A landscape with many valleys, sampled at points; each row gives a point and its height.
From any point a ball takes the steepest step (drop divided by distance) to one of its 2 nearest points. It stops when none of these is lower. Distance is the straight distance between rows; heights are no part of it.
<337>: [ 29  20 -14  40  -6  -5  -7  29  10 -26 -18 -13  21 -24 -21 -10 -23   3
  51 -43  34  34]  (h 426)
<624>: [-28  11   7  -4   1 -28  -4 -22  38  10 -23 -26  48  -8  16  -5  11  29
   1  -5 -14   4]  (h 180)
<761>: [ 36   5  36 -10  -7 -19  23  26 -23 -37  -4  25  22  10 -27 -18  11 -28
 -18 -12 -23  -4]  (h 365)
<172>: [-11 -26  -4 -20  33  -9  -5  18  45  25 -26 -31   9 -39  -8 -34  24  34
  -8 -28  22  30]  (h 201)
<283>: [ 42  22  -8  52 -15  39  -3 -10   5  21  52 -35 -67  11   5  42 -20 -27
  19  63   9  -8]  (h 425)
<729>: [ 20  -1 -71  22  -5  -5 -20 -13  30 -26  29 -46   6   2  17   8  62   0
  -9  -2 -13  -8]  (h 269)
<825>: [ -5  21 -32  56   3 -21 -25 -30  26 -42   6 -27  30 -32  42   7  -2  22
  35 -59  31   5]  (h 340)
<350>: [ 24  -2   3 -22  25  32  19  -3 -32  -2  26  22 -56  21  -2  -5 -14 -25
  -9 -24   7 -11]  (h 532)
<540>: [ 10   5 -34  51 -14 -19 -27 -38  36 -37   6 -71  22 -37  57   4  12  17
  24 -46  31  10]  (h 300)
<134>: [ 25  25  18 -15  13  23  18 -18 -25  44  18 -16 -68  48 -20  16  -2 -14
 -10  43 -45   5]  (h 272)
<779>: [  1   5 -41  40  34  21 -18  -5  17 -31  83  -2 -42  -8  44  11  14 -13
 -20 -17  10 -40]  (h 472)
<184>: [-26   6  60  34 -10 -24 -12   5  27   1 -11  -9   8 -21 -11  18   4   8
  -6  57 -22  -8]  (h 325)
<295>: [-35 -21 -36 -41 -20  -7  10   9 -27 -16 -13  34  40  32  28  15  -7 -21
 -24   8  -7 -13]  (h 237)
<458>: [-62 -30  44 -10 -33 -19  -7  -5  22  29 -53  40  69 -25  -8  12 -11  26
  -4  21   6  18]  (h 279)
<638>: [-10  -6 -16  14 -24  -3 -17  25   7 -39   4  20  42 -36  28   2  -1 -30
   2   9  25 -18]  (h 136)
<810>: [-35   2 -23  13   3 -25 -16  -8  57 -13 -12 -39  54 -27  52   1  30  11
 -13   1   1  -3]  (h 88)
<840>: [-15 -15   0 -53   3   8  26 -16 -26  30 -28  37  -1  32 -25  -7 -31  16
 -15 -23   3  15]  (h 358)
<801>: [ 59 -32   8  -3  44   8  16  69   3 -22  14  -7 -37  -7 -27 -63  41  -7
 -12 -42  18  14]  (h 687)
<842>: [-22   8 -52  11   5 -21 -15 -13  31 -20  12 -28  33   8  32   6  43   3
 -12  -3 -24  -9]  (h 189)
<808>: [-61 -39  10 -26 -33  -9 -10   1  21  19 -43  39  72 -25  22  10  -8   8
 -15  14  16   1]  (h 258)
<864>: [ 26  39 -20  51   5   1 -17 -24  28  -5  25 -48 -11 -13   9  11   3   9
  33  -5   1  11]  (h 303)
<311>: [ 13  14  27 -18  21 -16  18  23 -10 -27  -5  42  26  14 -27 -34  25  -6
 -15 -49 -22   4]  (h 256)
<702>: [ 55  25   9 -11  13  16  22  -2  -9  36  10 -33 -59  46 -44   3  24   0
 -17  20 -38  27]  (h 362)
<301>: [ 27 -11   2 -56  24  29  26  -7 -43  15  15  11 -48  50  -6 -11  -1 -12
 -27 -21 -11 -13]  (h 494)
<836>: [  9 -42 -29  -9  44  24  -3  41  26  -6  21 -27 -45 -32  16 -30  12  -4
  -8  -7  41  -5]  (h 737)
<242>: [ 75 -14  27 -10  14  11  24  48 -20 -19  12   6 -26  -1 -32 -42  19 -35
 -12 -32  11   7]  (h 653)
<85>: [ 17  -6 -12 -13  -9  50   7  -1 -29  40   0  -8 -62  -9  -7  21 -52  -1
  22  23  40   5]  (h 493)
<598>: [ 35  49  -7  39  15  -6   2 -15  22  -8   4 -18  -1  11 -42  -6  23  16
  32 -31 -23  37]  (h 298)
<390>: [ 32 -12  76 -29 -20 -17  15  15 -33  -5 -14  51  17  15 -25 -21  16 -28
 -33  -2 -19 -25]  (h 445)
<396>: [ 36   6  -2   4 -19  43   3  -1 -20  22  18 -15 -63  -2   4  32 -40 -30
  10  58  22 -10]  (h 465)
<169>: [-21   7 -43  47  30 -13 -17 -20  18 -51  22  -8  15 -11  38   1  13   6
  30 -59  20  -3]  (h 382)
<198>: [ -8 -12 -29 -28 -19  30  -1 -15 -24  40 -10 -17 -22  -1   1  15 -48  14
  22  36  21  11]  (h 512)
<62>: [ 39 -45  -7  -7  39  25   5  60  17 -16  12   4 -43 -30  -7 -45  15 -16
  -9 -29  49   4]  (h 716)
<732>: [ 13  -1  -8  23 -30  -6  -6 -18  24  16 -25 -65   9 -35  15  -4 -14  29
  42 -25  34  37]  (h 206)
<215>: [ 20  20 -41  35 -21 -11   0  -4  -4 -26 -28 -21  13  13 -23   4 -27  17
  54 -36  17  41]  (h 467)
<428>: [-63 -13  -8 -37 -19  -4  -7 -25 -22  39 -27  14  18  22  23  44 -37  25
  -7  53  -7 -11]  (h 159)
<195>: [ 39   8  -7 -26  25  15  26  -6 -14  11  14 -16 -48  51 -34 -16  20  -5
 -23 -18 -30  12]  (h 436)
<740>: [ 21  53  12  49   5 -33  -3  -8   7 -24  14   9  24  30 -45   4  38   5
  14 -25 -48  17]  (h 399)
<156>: [-23  10 -50  43  27   6 -24 -16  17 -38  54   4  -9 -18  43  13   1   2
  10 -31  21 -30]  (h 428)
<620>: [ -7  -7   4  -2 -10  20 -13   0  17  10  14 -18 -28 -37  13   3 -18 -10
  -6  66  13 -22]  (h 764)
<19>: [ 45  43  -6  50  -1  -3  12  -6  25  -5  16 -23 -27  -3 -31   2   1   3
  47 -21   5  29]  (h 143)
<757>: [-38  19  29   4   4 -20 -19 -16  14  19  -1   0   0   1  14  27   6  19
 -10  51 -42 -20]  (h 283)
<571>: [-51  -1  36 -10   4   6 -20  -7 -14  24  16  49  -9 -16  17  15 -13  -3
 -29  34 -13 -45]  (h 469)
<782>: [ 35  37 -20  64 -18  17 -12 -34  20  14  35 -62 -45  -1   7  34  -1  -4
  32  40   6   8]  (h 377)
<483>: [-17  11  27  15 -29 -14  -3   0 -36 -35   8  47   9  12  14  23  -4 -28
  -5  35 -26 -38]  (h 417)
<296>: [-29   5  61   0  -1   7  -2 -22 -34  38  11  66 -16  -1  -2  19 -27   2
  -3   4 -15 -28]  (h 490)
<394>: [  1 -23 -14 -12  12  24 -11  16  28  23  14 -23 -31 -54  24 -15  -7   1
  -2  24  44 -18]  (h 753)
<293>: [-35 -33 -17  -7 -31  -5  -4  15  19 -17 -37  18  59 -35  26   9 -10 -20
  -4  27  27  -7]  (h 220)
<270>: [-32   0 -36   4   4  -6 -17   4   4 -24   2  12  37 -18  32  -2  -6  -2
   1 -16  12 -12]  (h 223)
<685>: [ 18  16   9   5  39 -13  22  12 -13 -19   0  30   7  20 -28 -25   9  13
  10 -66 -10  21]  (h 58)
<730>: [  8  35  23  25  -6 -40   3   8  14 -32 -12  10  36  -4 -28  -7  34   4
   5  -2 -35   2]  (h 459)
<755>: [ 28 -12 -33   2  16  19  12  19 -11   0  -2 -22 -39  10 -25  -8 -15   1
  26 -31  31  27]  (h 533)
<36>: [ -1 -12 -28 -43 -31  -9  25  -1 -67 -29 -15  36  36  66  17   7  -2 -22
 -29  -6 -25 -12]  (h 288)
<715>: [-14  -7  -3 -38  21   8  -4  11   4  13  21   1 -20  -7  -3 -17  24   2
 -39  29 -11 -21]  (h 344)
<717>: [ 10  -6  11 -18 -37 -11  12  -7 -60 -33 -10  30  17  67  -6  17  -2 -34
 -14   9 -38 -20]  (h 339)
<461>: [ 30  20 -12 -22   4  -6  26  -8 -23  -1  -5  -9 -13  52 -39 -18  10   2
  -8 -17 -31  28]  (h 454)
<506>: [-62 -33  55   3 -32 -13 -21 -21  19  38 -55   7  36 -33 -14  18 -15  31
   5  48  -6   1]  (h 301)
<465>: [ 21   0 -24  38  -6 -16 -17 -22  33  -8 -10 -90  11 -26  35  -7   2  29
  36 -46  32  27]  (h 259)
<306>: [ 24  18  35   9 -15 -22   5  31   9 -13  -7   8  16   2 -43 -26  21  -9
   6  16 -39  15]  (h 443)
<92>: [-12   1 -21  20 -15   5 -22  -9  17  -1  18 -45  -4 -17  26  21   1  -8
  16  45  16 -20]  (h 771)
<718>: [-15 -16   6 -38  29  -1   2  21  42  19  -5  -3   5 -30   1 -26  24  10
 -27   1   8  -1]  (h 276)
<880>: [ 15   5  11 -35   1  -4  40 -11 -34  16 -15  22 -12  45 -36 -17 -13  17
 -11 -37 -17  25]  (h 405)
<49>: [-53 -21 -19 -46 -19  -3  -2  -6 -35  20 -15  45  33  32  31  25 -40  -2
 -10  20  -4 -23]  (h 196)
<749>: [-29 -20 -23 -27  10   2  -2   2  12  -9 -16  14  30 -18  15 -11  -6   3
   6 -27  26  11]  (h 275)
<332>: [ 24  14   4  52  32  -9  -1  24  29 -33  -4  -6   0 -19 -27 -30   9  13
  39 -58  26  35]  (h 352)
<584>: [-21   7  13 -19   2  16   3 -22 -23  35   1  -9 -41  22  -9  20 -12   5
 -18  62 -30 -11]  (h 177)
<78>: [-44 -18  49  28 -27 -30 -16 -10  30   4 -51 -22  39 -30   0  27  -5  22
  10  51  -7   2]  (h 324)
<353>: [ -2 -26  -3   0   5  -9 -12   3  45  25 -27 -52  10 -50   8 -27   3  29
  19 -22  41  29]  (h 129)
<168>: [-15 -22  48 -35 -11   1  10  11 -28  17  -7  66  25  -4 -12 -16   1  -4
 -42 -10 -16 -16]  (h 438)
<867>: [-32   9  16  15 -13   4 -20  -5 -16 -15  31  46  17  -8  28  26 -12 -20
 -12  23  -6 -48]  (h 444)
<331>: [-44  -4 -27 -14  -4  16 -12 -37 -22  38   4 -14 -17  26  24  41 -23   9
  -7  55 -19 -24]  (h 112)
<392>: [-30 -14  -5 -31  -5   4   5  -5   2  24 -25  19  19   0  -5   1 -21  19
  -4  -4  13  13]  (h 315)
<895>: [-37 -10  63 -40 -10   5   5 -15 -50  44   7  73   3  24   3   3 -19  -7
 -37  -1 -25 -42]  (h 468)
<127>: [  5  22  27  11 -30 -17   5  -2 -48 -30  -1  31  10  39 -10  23   9 -34
  -7  24 -42 -14]  (h 383)
<407>: [ 51  -9  37 -12 -17  23  16  34 -28  -9   5  18 -23 -15 -22 -19 -10 -37
  -5  12  16  -6]  (h 613)
<214>: [ 14  10 -20  19  49  -1   3  22   4 -25  -4   8   9  -2 -23 -28  20  18
  23 -65  10  30]  (h 249)
<847>: [-55   3   9 -17   6 -39 -14 -20  20  27 -25  -9  39  10  16  15  16  27
 -16  32 -38 -11]  (h 241)
<204>: [ 30  10 -44  -2 -10  10  18  -2 -10   0 -11 -21 -17  21 -22   4 -20   7
  35  -8   7  40]  (h 502)
<523>: [ 48 -19  16 -16   9  46  14  22 -18  11  22  13 -58 -11  -8 -11 -30 -34
  -6 -11  41   1]  (h 575)
<544>: [ -9  -2  16 -49  12  -6  11   5 -10  16   0  24   6  17  -6 -23  13  -7
 -40  12 -25 -10]  (h 393)

For each start below, name the point where the ball stops.
<571> -> <331>
<204> -> <685>
<620> -> <331>
<156> -> <353>
<85> -> <19>
<544> -> <353>
<461> -> <638>
<407> -> <331>
<78> -> <638>
<36> -> <331>
<184> -> <810>
